Each row is a point on a landscape with many peaks, with its height.
From any point a climber takes the steepest step (rise divided by distance) to one of its 2 nearest points. It stops when none of these is higher. Distance is the straight distance between rows; heights are no part of it.
q111 (h 93): [ 41 175  94 113 192 141 195 101 146  57 171  72 120 171 145 122 175 146
 120 102  76 140 103  76 133 113 150 177 104 146 155 148 174  87 179  91
 116 116 147 138 158 118 200 144 127 150 107 103 167 133  88 102 154 116
 200 150 131 108 164 162 126 136 117 173 129  97  81 125 170]
q216 (h 590): [121 162 173 140 125  59  69 152  85 125  99 160  89 111 137 116 140 115
  97 106  92  63 147 131 155 127 159  72 126  75 128 148 106 132 148 144
 132 164 148 154  96 172 133 139 121 122 110  80  99 126 104 149 101 122
  91 126 156 130 142 102 163  84 123 132 185 160 144 121  86]
q48 (h 118): [ 35 184 111 116 204 152 174  93 125  77 164 116 104 153 139 152 170 144
  98 113  92 133  84  62 126 106 172 152  89 122 177 162 137  82 175 103
 128 132 134 171 162 112 185 120 134 141  98  79 171 150  82 107 107 152
 174 157 125 105 195 144 132 112 137 179 168 129  90 103 134]
q241 (h 347): [174  71 121 131 111  98  60 143  78 152  94 145 170 140 138  95 126 130
 137  89 133 146  84 183 139 134 143 173 165 139  82 142 109 158 155 141
  93 131 147 139 137 180  65 117  88 125  91 127 139 114 152 136 132 123
 147  83 156 139 138 169 165 137 141 128  82 136 166 149 127]
q106 (h 360): [160 128 166 136 130 117  85 141 106 183 127 152 103  74 124 151 110 130
 101 146 153 124 102 152  92 132 138  80 106  98 150 156  60 138 107 149
 114 152 139 119 110 163  95 104 143  83 146 132 120 135 163 146 119 145
 114 136 132 157 112  88 149 127 156 119 160 145 180 114 118]
q804 (h 363): [ 96 138  97 112  61  59 108 104 105 124 145 143 124  85 133 147 121 106
 100 106  99 105 195 145 134 114 141  91  84  72 168 137 142 147 147 133
 140 134 152 148 101 165 142 123  63 165 132 120 121  83 131 131 138  91
  67  98 166 138 158 117 155 102 172 134 109 136 158 128  78]
q557 (h 165): [ 79 158 133 157 122 108 103 146 126 108 141 124 117 128 127 134 123 101
  81 174  97  84 219 160 161 132 128  48  95  54 194 173  99 143 123 144
 197 127 129 121  94 123 118 111 128 160 103 145  82  97 107  87  68  88
 108 145  55 133 136 117 115  70 143 130 121 153 133  97  81]
q598 (h 254): [ 92 115  98  94 100 128 169  98 104  68  88 125 126 186 105 109 136 152
 126  76 105 125 149 102 170  84  81 182 148 165  90 106 183 125 156 137
 117 150 137 151 136 136 151 162  85 143 122  95 144 147  74 135 142 117
  90  97 161  73 150 163 156 146 134 145 151 130 109 148 139]
q786 (h 423): [144 113  77 114  40  79  85 107  88 152 121 152 143  95 128 149  94 116
 104  98 141 134 173 184 128 122 128 132 110  96 140 135 122 161 116 138
 133 135 154 158 114 178 102 110  59 151 109 142 136  75 154 140 135 101
  56  72 150 140 141 145 158 108 185 117  74 145 164 127  93]
q119 (h 657): [150 111 114 133 103 139 135 134 113  94 107 105 126 161 111  99 101 114
 114 142 110 129 201 191 186 119 103 124 149 122 155 120 149 143 114 145
 161 132 124 123 112 106 111 135 127 144 106 164  90 129  98  84 108  60
 128 104  94 112  88 150 132 116 116 101 108 131 122 145 130]
q480 (h 495): [163 118 115 153  88  90 104 122 181 189 111 148 146  69 112 155 123  97
 174  89 178 159 111 100 107 167 157 143 173 137  36  95 138 132  80 101
  86 115 147 124 157 181 142 109 134 118 166 154 145  80 190 166 174 166
 104 105 191 104 119 129 122 166 120 128  94 126 145  90 133]
q441 (h 703): [112 145 124 105 148 158 153 153 140 153 151 145 162  98  98 159 115 155
 181 152 145 127 117  75  82 108  98 117 102 151 142 151 143 158 135 132
 138 154 119 119  85 123 106 103 118  85  97 166 119 189 109 120 106 153
  74 198  97  96  87 157  88 125 146 100 193 129 133  34 120]
q998 (h 322): [164  63  65  70  94 149 120 107 119 190 138 170 188 146 123 117 105 103
 206 113 184 158 123 137 117 135 120 177 175 189  55  96 138 168 124 118
 122 121 110 117 157 115  88 137 104 142 157  87 155 139 150 122 140 135
 102  93 151 138 133 143 120 169 147 125 108 106 113 160  92]
q997 (h 468): [136 139 119 135 155 105 111 153 155 188 154 109 192  67 126 133 147 102
 170 114 146 170 107 100  93 160 208 135 156 151 127 111 137 109 142  76
 116 107 147 109 144 145 155 122 132 147 121 152 141 117 157 129 159 147
 175 180 166 137 108 140 113 133  94 116 130 101 123  84 151]
q139 (h 241): [ 92 139 130 164 132 115 132 103 148 101 159  85  75 120 152 128 172 115
  67 164  98 137 164 140 135 156 161 107  92  83 180 111 121  92 134 112
 148  96 103 126 145  98 182 118 148 187 190 103 142  60 151 128 169 114
 194 111 117 184 162  67 141 117 131 163  86 124 110 190 150]
q395 (h 379): [ 85 127  83 110 135 133 158 129 159 151 196  76 203  67 143 140 119 162
 185 126 153 165 106  74  61 140 118 172  75 153 141 141 148 141 171 100
 109 126 133 102 112 123 132 104  77 138 101 178 148 124 166 113 166 131
 144 194 118 122 127 169  92 156 156 127  87  91 120  65 152]
q438 (h 297): [ 72 146 113 149  87  91 113 108 136 111 140 106  97  90 142 155 148 112
  69 126 107 137 170 128 137 139 161 102  94  72 174 126 127 113 131 104
 132 112 142 151 126 154 177 112 106 180 150 121 144  73 162 142 152 120
 132  99 158 140 179 102 136  98 162 147  72 121 140 132 129]
q635 (h 265): [161 134 158 186 135 165 114 123 181 122 109 142  96 148 130 171 152 107
  91 191 170 128 128 133 155 181 101  72 149 101 124  95 101  93  66 139
 156 107 106 114 164  86 124 114 188 126 175 141 120  88 145 161  96 190
 145 116  81 136 151  89 107 127 117 115  92 149 107 144 140]
q708 (h 171): [ 83 175 154 139 212 134 147 107 155 122 169 111  78 112 160 143 179 124
 111 180 113 127  94  78 106 156 182  88  98 105 170 115 105  86 127 103
 145 124  84 128 152  84 178 126 173 136 174  70 134 118 115 132 117 167
 183 165 111 165 158  52 121 137 110 154 180 144  77 145 122]
q429 (h 509): [153 103 122 138  85 167  90 148  66 130  95 158 118 148 111 143  89 138
  60 139 139 145 137 204 159  93 102 127 121 109 180 159  73 131 101 157
 148 129 143 147 124 141  73 106 136 118  71 164 129 158 125 136  98 110
 114 111  91 135 138 152 155  68 173  98 111 142 164 125 126]
q866 (h 414): [186 128 141 148 100 145 135 147 142 121  76 155  97 147  91 122 108 114
 155 138 155 108 144 135 152 128  72 107 183 127  78 111 140 138  73 146
 151 158 131 133 119 119  85 136 158  83 127 156 108 141 115 134  76 142
  63 107 118  83  93 142 120 153 113  82 145 159 129 101 133]
q532 (h 109): [108 130  84  93  96  75 129 138 129 207 191 135 172  62 128 135 125  90
 191 155 153  74 185  99  72 143 124  69  88 112 162 126 139 170 155 133
 162 146 125 101 106  91 110 120  85 161 164 106 105  97 141 108 128 119
  61 144 125 167 126 113 112 155 151 141 164 134 108 117  51]
q581 (h 340): [ 78 111  64  75 104 141 149 114 125 169 197 107 205  75 132 158 106 168
 173 130 160 154 125 100  57 121 100 161  47 149 174 155 136 166 180 130
 120 141 127 124  91 129 109 102  60 142 101 169 148 131 161 110 144 113
  95 178 113 138 130 164 107 126 184 129 111 104 140  74 111]
q270 (h 544): [121 107 132 120 145 140 138 126 106  85 123 119 123 204 157  80 162 142
 122 128  92 110  97 119 166 138 114 165 140 156 120 120 112 124 153 143
 128 103  92 126 153  84 139 152 133 163 128  66 133 131  87 109 142 119
 179 137 100 143 143 126 150 127 111 160 131 127  70 218 143]
q347 (h 178): [131 115 130  84 136 194 135 127 117 171 143 159 105 143 131 149 132 121
 121 190 159 157 124 126 110 118 132 101 112 141 193 102 110 123 100 128
 154 117  87 110 146  60 130 142 170 133 191  73 130 182 105 109 133 142
 134 149 102 171 119  73 139 122 135 119 191 135  91 203 114]
q16 (h 135): [ 84 151 135 156 144  86  98 164 127 111 149 121 149 131 157 105 136 137
 127 173  95  57 147 110 128 173 120  86  89  91 149 200  80 156 152 160
 175 134 128 116  79 108  90  91  98 147  70 129  81  87 101  81  80 129
 132 187  27 134 143 127 101 106 134 160 114 161 115  86  75]
q83 (h 501): [129 155 180 144 129  64  81 135 120 138  81 181  75 104 132 144 155 110
 109 117 130  69  95  90 139 150 160  75 150  80  87 121  99 108 109 127
 117 159 136 164 130 159 146 133 132 107 154  71 133 107 119 178  96 175
  90 122 169 108 171  76 143 107 125 151 175 163 130 122 104]
q411 (h 440): [167  92 125 129  73 167  95 120  93 158 113 167  99 119 115 152  80 144
  71 143 172 138 117 194 110 117  77 115  96 108 135 151  67 142  92 166
 118 135 132 134 117 145  66 105 123  90 138 147 140 131 158 159 125 144
  92 104 101 155 132 128 156 121 192 110 105 152 182 145 126]
q765 (h 364): [106 163 148 147 157  93 151 137 136  88 111  98 125 129 130 101 141 129
 146  95  71 109 138  97 150 119 150 124 142 127 117 130 179 123 165 113
 114 148 151 132 102 163 169 154 116 121  96 137 106 135  92 114 130 102
 128 153 164  85 116 153 126 128  84 139 161 119 130  74 132]
q928 (h 137): [122 110 108 106  92 126 138 133 146 168 148 161 122 109 131 128 111 111
 166 183 165  82 142 109  95 155  72  86  99 118 123 135 102 161 126 152
 158 137 101 112 113  74  93 121 104 137 184 100 112 110 131 111 115 146
  69 140  86 166 137 104 116 168 160 131 143 149 112 149  80]
q847 (h 527): [140 160 164 137 128 110 120 138 134 129 118 127 127  60 103 160  90 139
 108  95 116 161 131 139 101  84 154 132 114 109 141 137 155 124 115 110
  85 148 159 146 110 210 130 122 135  69  92 195 129 158 157 150 142 100
 106 150 176  97  72 145 130 114 128 100 152 119 195  54 158]
q551 (h 145): [ 49 194 122 108 208 134 166 103 128 124 179 112 101 109 155 144 176 138
 118 147 104 124  72  50  86 136 175 120  81 117 173 146 125  88 155  98
 131 148 107 145 153  98 186 126 141 130 151  60 162 133  98 119 126 151
 168 166 128 142 167  87 132 140 131 176 195 135  85 128 123]
q933 (h 331): [118 118 136 155 126 188 144 116 132  74  96 152  84 176 123 160 139 160
  73 148 147 138  72 108 136 121  80 148 125 127 120 140 101 102  91 158
 109 115 112 136 154 110 115 115 146 102 119 143 151 159 123 167 110 193
 135 124  90 101 182 134 125 119 160 139 107 132 136 126 147]
q658 (h 253): [ 94 159 130 120 144 119 105 139  99 117 120 176 144 133 110 159 141 142
 118 121 112 114  99  81 133 105 168 111 118 128 150 173 107 122 153 142
 145 148 144 170 120 139 119 109 123 134  70 111 137 167  84 136  71 182
  95 162 117  93 172 138 134  66 142 147 187 155 130  56  87]
q7 (h 39): [ 60 134  95 137 103 134 203  94 183  64 145  63 129 138 125 123 131 107
 133 129  95 137 227 101 165 126 112 120 112 116 157 100 204 128 134 105
 164 112 119 128 127 109 190 138 104 188 140 157 114  83 111  88 129  87
 117 122 129  97 132 155 102 140 120 146  89 111 107 108 127]
q782 (h 362): [144 137 166 183 105 109 153 135 158  67  74 124  61 171 107 104 129 125
 140 121 106  75 165 107 177 128  62 106 172  95  57 105 166 125 102 145
 131 157 122 140 108 127 133 147 132 104 141 138  94 111  94 136  87 133
  62 100 129  64 129 131 116 158 106 129 131 151 133 114 129]
q709 (h 447): [178  83 108 137 115 156 139 125 148 136 125 110 166 123 121 113  96 147
 161  99 164 181  90 165 107 126 103 192 153 174  71 112 143 139 117 122
  75 115 126 104 138 147  89 106 121  99 114 186 130 141 182 142 169 136
 153  96 149 124  96 171 112 175 119 110  48  99 156 131 167]
q773 (h 651): [153 127 162 150 142 143 180 128 156 110 168  71  89 124 155  86 103 152
 124 169 104  99 141 171 109 126  75 114  79 131 143 132 120 128 124 154
 120 109 103  79 102  83 134 141 145 116 183 157  94 102 159 109 174  68
 167 131  82 175  87  95 111 186 124 139  97 115 148 192 145]
q902 (h 348): [155  74  40  56  68 114 123 106  85 182 138 174 199 139 122 116  98  96
 187 121 156 124 173 159 124 122 120 154 157 169 106 109 149 182 138 144
 145 133 123 130 143 115  82 140  77 158 133  91 144 117 119 104 126 108
  68  74 147 148 134 146 146 139 154 120 117 128 113 173  65]
q491 (h 294): [ 91 136 107  89 137 130 166 111 105  74 104 108 146 176 117 110 131 158
 132  73  81 130 120 115 146  76 118 191 125 168 116 130 190 127 177 125
 101 155 155 151 126 159 145 159  94 117  89 133 140 175  74 131 148  91
 114 122 171  71 126 184 158 129 118 140 169 115 133 106 150]
q321 (h 432): [122 159 180 160 205 191 168 130 142  67 137  98  99 174 129 121 140 159
  70 149 105 158  95 132 136 103 134 143 137 145 155 137 126  85 107 137
 116 109 118 119 153 102 151 140 207  81  92 143 133 206 114 136 123 150
 206 146 100 118 121 130 102 107  84 123 145 105 110 149 163]
q95 (h 505): [117 183 193 179 132  47  97 153 132 104 103 125  75 124 140  91 141 118
 114 114  67  52 193 143 172 138 140  62 126  57 109 143 126 128 144 137
 138 155 143 132  79 169 149 148 115 139 126 108  74  84 112 122 103  87
  97 117 129 121 126  95 130 115 108 131 127 151 146 116  97]
q876 (h 616): [137 145 152 124 150 144 146 142 135 141 140 123 144  72  99 146  93 164
 139 129 136 150 113 118  76  98 124 129 101 140 144 150 134 138 121 124
 102 149 145 128  97 168 111 111 138  63  94 195 127 184 138 140 133 125
  99 169 128 104  75 154 116 117 133  93 171 111 172  50 155]
q808 (h 494): [205  97 120 161 134 115  73 150 139 154  81 136 170 159 124  79 136  93
 189 122 151 110 108 155 167 198 125 132 229 139  43 108 120 142 117 121
 133 126 125 109 158 109  81 130 135 137 116 125 108  89 132 116  90 141
 156 100 124 122 121 156 108 161  78  95  75 140 102 144 137]
q275 (h 436): [114 174 175 175 150  85 135 148 153  98 135  92 110 105 136 107 129 129
 139 126  77  82 164 127 137 141 125  82 108  88 117 153 141 131 145 126
 133 147 141 112  80 147 142 130 116 128 117 155  79 101 122 115 124  98
 120 144 114 117 116 119 108 141 109 129 117 131 153  82 122]
q552 (h 110): [ 93 117 113 134 119  90 108 138 115 138 163 114 164 109 160 110 128 138
 143 141 116  88 114 110 106 160 119 115  79 113 150 191  94 155 174 144
 142 131 128 114  88 110 101 102  66 157  98 126 120  83 129 104 126 125
 141 170  85 162 157 141 122 128 162 157  89 140 129 116  91]
q164 (h 491): [143 141 170 182 177 157 141 147 131  65 125  79 123 166 137 104 123 153
  64 143  92 151 138 182 161 118 134 134 139 130 165 148 117  87 115 140
 128 106 133 109 128 122 134 129 173 113  80 189 107 156 124 118 127 108
 208 134  91 133 111 140 111 100  84 116  90 106 141 137 167]
q725 (h 734): [136 114 133 123 118 128 168 124 132 110 142  97 105 138 139  84 102 124
 126 160  96 100 197 172 150 126  89 104 104 122 157 120 139 149 130 152
 154 113 113 102  97  89 137 151 118 155 164 131  87 101 107  78 150  48
 130 116  93 155  94 110 136 144 126 139 128 127 123 184 116]
q855 (h 531): [152  84 110 166 127  94  82 143 144 129  99 129 172 157 154  75 147 107
 199 116 138  89  82 119 152 209 122 142 200 143  31 120 111 133 136 120
 116 112 108 108 157 110 101 127  99 158 118 103 130  70 138 126 103 167
 160 115 122 131 171 159 109 165 107 136  57 135  94 145 119]
q745 (h 330): [123  77  73  63 128 169 111 102 101 179 165 144 203 138 140 154 134 157
 162  90 165 184  52 120  74  97 136 225 101 189 103 148 106 147 166 117
  91 120 127 139 140 143  99 107 106 128 120 131 191 158 165 136 163 144
 154 124 164 142 159 151 135 128 158 140 115 100 158 131 132]
q188 (h 574): [121 129 141  57 137 110 130 111  60 128 112 138 122 150 134  94 126 159
 134  93  76  75 115 129 112  70 103 143  84 141 124 156 142 154 192 167
  97 168 134 142  99 145 120 168  97 104 136  75 131 170  86 132 147  87
  91 121 163 147 115 131 172 127 140 152 226 138 143 165 110]
q852 (h 588): [139 120 139 161 112 155 120 140 104  92 108 108 109 140 114 123  98 128
  61 138 111 154 193 212 183  91 119 113 136 103 182 133 124 119 100 139
 152 122 144 123 123 143 117 131 147 117  86 180 106 151 121 113 104  72
 134 115  97 114 101 149 135  79 132  96 111 123 154 125 142]
q65 (h 557): [125 109 151  88 170 193 143 127 105  87 118 164 124 214 138 113 136 164
 135 141 118 111  65  89 136 103  86 157 127 166 139 161 108 132 138 152
 134 115  85 125 141  69 121 157 133 124 109  60 138 200  76 109 108 160
 142 162  63 130 125 119 129 117 128 140 170 131  72 191 125]
q522 (h 429): [182 132 140 198  92  85 119 131 195 146 107 117 123  94 120 133 122 110
 166 101 150 110 118 114 119 184  99 122 181 114  27 104 137 118  92 109
  96 126 142 120 143 161 131 119 113 115 154 181 127  52 190 165 136 162
  99  95 161  93 121 140  91 190 111 115  59 138 150  83 141]
q397 (h 382): [191 128 159 135 173 155 110 164 152 194 147 139 151 120 128 139 133  99
 154 173 173 140 106 147 119 167 145  90 162 154 129 102  94 126  95 130
 160 104 114  86 146  84 112 130 189 109 163 118 109 134 147 125 113 158
 177 152 104 173  75  91 104 150  83  86 137 125 109 156 142]
q365 (h 236): [156 152 169 175 147 124 114 137 166 102  93 130 107 166 123 129 154  98
 114 154 140 107 171 135 196 176 130  85 182 103 123  92 119 104  96 123
 180 116 119 130 145  99 137 135 192 143 141 135  97  94 117 129  75 149
 150 109  92 120 129 106 108  99  79  99 106 153  96 127 137]
q952 (h 415): [107 155 156 152  96 117 133 120 137  98 104 129  81  98  92 171 110 128
  81  93 116 145 190 131 149  77 144  99 130  73 143 123 159 135  84 115
 126 150 146 171 110 199 149 124 134 108 115 173 136 135 138 153 111 108
  65 110 164  83 111 145 132  96 149 101 145 131 166  68 132]
q627 (h 381): [139  93 114  92 126 139 139 110 126 167 150 132 166 105 130 131 107 173
 170  96 160 149  64 118  61 111 100 186  97 161  72 139 129 166 160 131
  65 143 126 118 111 164  85 108  97  85 134 149 160 144 179 161 164 132
 116 124 158 136 125 148 132 167 159 131 109 106 180 112 143]
q496 (h 252): [104 138 111  64 172 164 151 122 117 151 146 137 138 124 119 152 144 137
 146  95 136 165  61  88  84  93 172 189 123 185 127 118 139 101 139  98
  95 119 139 133 154 140 162 146 161 109 145  97 173 189 129 144 164 147
 170 140 187 120 121 117 136 127 110 143 190  99 114 135 163]
q954 (h 380): [113 117 139 119 151 214 177 120 136  67 119 120  97 170 110 151 122 170
  70 135 129 170  84 127 117  82  89 174 114 160 142 134 133 101 100 139
 105 119 114 120 150 106 135 126 178  87 116 150 153 209 126 152 142 163
 151 123 102 110 137 139 120 119 143 124 129 104 129 146 171]
q296 (h 583): [122 108 115 146 134 112 129 124 144 103 125 112 146 168 157  80 164 122
 165 128 112 101 108 108 156 173 139 141 160 149  91 101 128 122 152 115
 140 101 105 114 149  92 154 147 120 179 140  81 125  90 110 118 141 131
 176 134 114 145 151 123 131 141  97 153 100 123  65 181 131]
q140 (h 476): [163 107 138  91 127 112 133 125  68 134 119 104 126 129 147  75 103 146
 135  87  84 120 116 184 115  76 121 174 108 151 115 125 156 155 171 150
  86 149 144 122 100 170 122 157 113 103 129 117 121 151 126 126 176  54
 133 102 174 145  83 142 162 148 120 132 158 114 167 167 150]
q121 (h 303): [135 120 129 131  80 105 143 108 111  94  69 133  74 162 107 110 121 122
 112  90 127 119 172 121 167 105  99 144 174 123  76  75 180 120 113 135
 113 149 136 155 138 139 158 161 113 129 151 103 144 121 111 148 140 118
  62  63 170  78 142 133 158 132 131 135 141 142 123 163 138]
q769 (h 420): [102 131  81 110 160 134 132 150 149 191 194  97 209  81 146 145 141 124
 181 149 156 175  93  73  70 148 171 147 115 166 158 127 128 113 152  88
 138 109 123  97 133  99 144 115 116 161 118 135 150 130 154 107 137 152
 172 204 112 147 115 141  85 142 129 120 124  94  93  92 132]
q965 (h 458): [211 117 127 146 119 130 110 151 140 145  78 144 142 162 103  89 115 100
 179 135 157 109 136 161 167 158  98 126 223 147  58  98 131 146  96 128
 148 143 130 111 133  97  87 141 142 106 122 151  97 125 114 108  87 123
 114  92 120  94  79 144 106 167  80  78 112 143 117 129 141]
q991 (h 591): [101 105 116  72 125 178 144 123 115  96 115 179 150 203 117 116 123 162
 159 145 131 106  91  76 137 100  56 148 131 168 116 165 125 148 138 154
 138 145  87 126 117  72  91 140  99 130 102  90 127 192  72 104  84 158
  91 160  73 119 137 135 118 127 141 132 155 135  78 144 116]
q642 (h 205): [ 86 152 155 140 144 149 112 132  94 105 135 147  95 127 124 151 128 141
  65 164 106 116 144 133 135 100 142  79  81  77 198 185  83 124 127 154
 165 137 121 149 113 126 113 114 142 125 100 117 124 161  91 116  84 126
 108 152  78 135 164 115 129  64 164 147 175 152 145 100  88]
q980 (h 201): [100 181 177 184 195 115 149 117 170  90 151  86  74 130 156 120 185 124
  89 165  94 122 139 117 135 166 172  84 110  88 155 114 129  84 131 114
 147 114 101 121 137 108 178 134 178 146 169 108 117  83 129 131 126 137
 195 144 104 150 151  69 117 122  96 153 130 128  95 146 143]
q489 (h 208): [125 116 124  77 144 194 137 129 122 169 143 159 112 120 123 175 132 127
 110 151 163 196  92 114  93  94 161 155 111 155 188 115 108 102  97 113
 131 111 119 137 155 104 146 125 186 119 163 102 153 200 121 139 145 158
 144 139 144 136 123  94 144 107 140 123 200 113 120 153 141]
q304 (h 403): [175  88 137 111 122 126  74 139  58 144  94 132 137 143 143 102 113 144
  99  89 111 141  89 191 137  90 142 180 142 147 112 138 115 135 155 145
  89 133 149 146 125 175  91 137 122 109  94 117 141 152 141 134 156  93
 153  87 169 153 109 146 180 117 130 126 131 125 169 166 147]
q828 (h 497): [167  95 118 143 123 154 165 125 140 100 141  73 131 123 139 107  91 159
 122 108 128 176 115 190 103 122  98 190 123 166 113 111 150 125 120 123
  70  90 136  91 126 136 120 117 133 103 118 205 123 130 175 126 195  99
 181  92 146 146  87 151 113 178 106 115  37  85 159 157 180]
q865 (h 376): [150  87  51  96  36  87  99 105  92 165 123 155 158 142 131 115  99  88
 140 125 146 106 186 184 144 147 121 132 146 122 131 123 137 174 133 147
 158 128 137 139 141 117  87 115  61 171 126 107 128  57 132 105 121 101
  78  51 130 151 150 151 148 129 168 134  68 148 122 174  77]
q172 (h 70): [ 53 131  79 101 135 145 193 103 142  76 171  77 157 152 144 120 146 133
 137 109  87 143 142  92 126 113 130 170 101 151 168 125 182 119 175 104
 135 105 130 124 135 107 179 140  96 173 122 127 141 115 102  91 160  89
 174 160 129 117 148 164 129 136 128 162 107  93  97 131 149]
q262 (h 694): [ 99 170 149  96 147  67 101 122  71 120 111 141 114 117 145 122 155 126
  99  81  75  84 123 116 139  96 178 117 104  99 149 145 124 120 186 130
 113 158 152 163 113 178 157 154 110 130 122  63 136 142  87 138 135 107
 116 127 186 128 156 114 178  91 127 160 201 141 135 142 102]
q346 (h 329): [ 80 144 104 149  71 133 158 101 175  98 126 101 115  82 105 188 122 123
 105 104 134 176 185 103 131 109 130 120 104  91 154 112 166 136  96  92
 124 116 149 154 126 179 159 105 110 136 112 201 137 103 156 146 131 131
  82 121 145  82 127 164 103 129 163 120  86 112 158  43 138]
q656 (h 562): [150 125 162 174 150 158 169 127 143  78 139  66 111 130 138 100 109 164
  84 134  99 144 126 175 113 118  97 145 101 133 139 138 128 107 117 141
  88 110 129  93 119 127 132 126 150  90 120 194 110 138 161 135 170  91
 190 120 113 145 100 136 111 150 107 121  64  96 160 152 168]
q344 (h 293): [150 175 197 160 186 125 113 151 132 155 133 129  92  70 127 156 136 132
  87 156 131 128 109 126 108 128 165  66 118  96 159 148  84 106  92 128
 124 142 129 126 120 155 133 115 183  80 135 145 105 155 137 153 112 149
 145 159 127 134 101  80 119 109 110 117 178 138 160  90 132]
q702 (h 332): [190 125 153 143 138 127 126 133 138 166 137 103  99 123 132 123 122  89
 120 156 148 147 182 192 149 150 149  92 142 135 148  79 128 114 101 130
 148  96 131 101 139  96 150 141 180 137 184 132 110 109 155 130 151 102
 173 102 133 179  71  76 132 134  87  93 115 122 133 181 152]
q800 (h 441): [137 123 149 119 120  79  87 125 120 163  97 173  88 109 145 132 159 100
 134 120 158  84  73  95 118 166 157  98 143 102  85 103  93 113 119 122
 112 133 119 149 154 132 147 144 136 127 191  52 147 103 133 173 130 183
 120 110 173 141 180  71 156 124 126 163 170 156 117 169 101]
q298 (h 284): [186 145 169 151 128 104 119 135 156 145 105 121  99 128 109 129 132  84
 133 122 148 141 189 164 180 164 157 102 201 128 105  53 157 110  91 109
 146 112 142 123 151 132 163 154 183 143 168 140 115  94 142 137 135 116
 145  83 170 131  86  97 121 127  68  92 121 137 111 145 156]
q573 (h 292): [123  98  70  62 142 172 111 129 103 163 143 168 205 161 120 139 137 132
 178  98 154 196  78 108 116  96 173 223 160 209 119 117 125 112 146  93
 127 100 133 147 161 125 130 137 141 150 103 104 181 190 119 123 144 143
 155 148 170 114 131 151 136 103 108 124 152  98 104 128 134]
q315 (h 489): [160 113 104 125  66  90  97 117 117 175 127 147 128  73 115 167  93 111
 106  88 154 169 159 184 122 126 167 140 129 113 127 106 138 144 103 110
 109 114 167 153 129 198 126 107  98 141 135 153 140  80 183 150 173  97
  96  76 181 145 109 131 152 119 156 108  82 122 173 123 132]
q73 (h 291): [154  95 137 166 110 188 136 124 167 103  97 158  95 178 129 154 142 130
 105 179 180 131  75 117 138 167  67 123 147 137  98 102  99  92  68 149
 130 101  91 118 177  76 110 117 158 109 153 129 143 121 147 165 104 215
 137 130  81 127 167 106 106 150 135 126  81 134 114 165 154]
q570 (h 157): [140 101 116  82 120 156 124 133 127 163 139 163 127 146 130 119 121 104
 154 185 161 107 142 125 127 144 101  91 125 136 149 119 102 151 113 148
 169 121  88 104 134  49 102 137 139 148 176  74 110 130 104  97 106 135
 111 145  77 170 117  93 134 139 137 125 154 144  81 191  86]
q274 (h 430): [195 133 157 142 160  91  74 178 140 229 137 127 183  79 127 110 132  84
 179 123 168 133 118 143 112 174 177  91 174 136 103 115 119 142 127 112
 140 121 141  98 135 132 101 125 159 120 137 138 114 103 167 120 118 142
 161 154 142 156  84 127 107 146  82  89 131 137 133 111 128]
q123 (h 631): [111 108 102  85 108 178 159 135 130 111 124 167 155 155  93 135 106 159
 182 148 150 118 117  83 115 101  52 141 123 166 114 154 136 159 127 151
 144 157 103 122  94  91  82 124 102 109  98 133 126 188  98 116  91 152
  58 150  80 103 114 155 108 135 158 106 153 134 112  86 122]
q440 (h 304): [110 165 145 153 162 123 132 140 151 107 108 142 134 124 114 134 151 119
 140 119 122 128 119  66 148 134 178 110 160 126 126 124 143 114 129 102
 153 133 140 147 138 141 162 129 152 135  97 128 119 151  91 126  88 167
 127 166 142  86 150 140 115  93  93 129 167 128 103  63 125]
q740 (h 571): [147 117 117 130  86 100 104 119 139 168 114 148 131  81 109 173 127 109
 117  76 158 183 109 126 116 128 189 166 154 137  91 104 132 114  98  90
  84 106 162 155 152 197 151 111 137 134 148 148 159 103 180 171 183 134
 128  99 209 118 127 126 145 117 127 136 106 117 157 108 156]

Two climbers start at each pair of points below. Name the first point that both come to, or write never.
q438 / q106 | never
q933 / q489 | q656
q491 / q48 | never
q570 / q635 | q656

Where does a climber stop that starts at each point below?
q928 | q656
q346 | q441
q365 | q997
q551 | q740
q745 | q656
q73 | q656
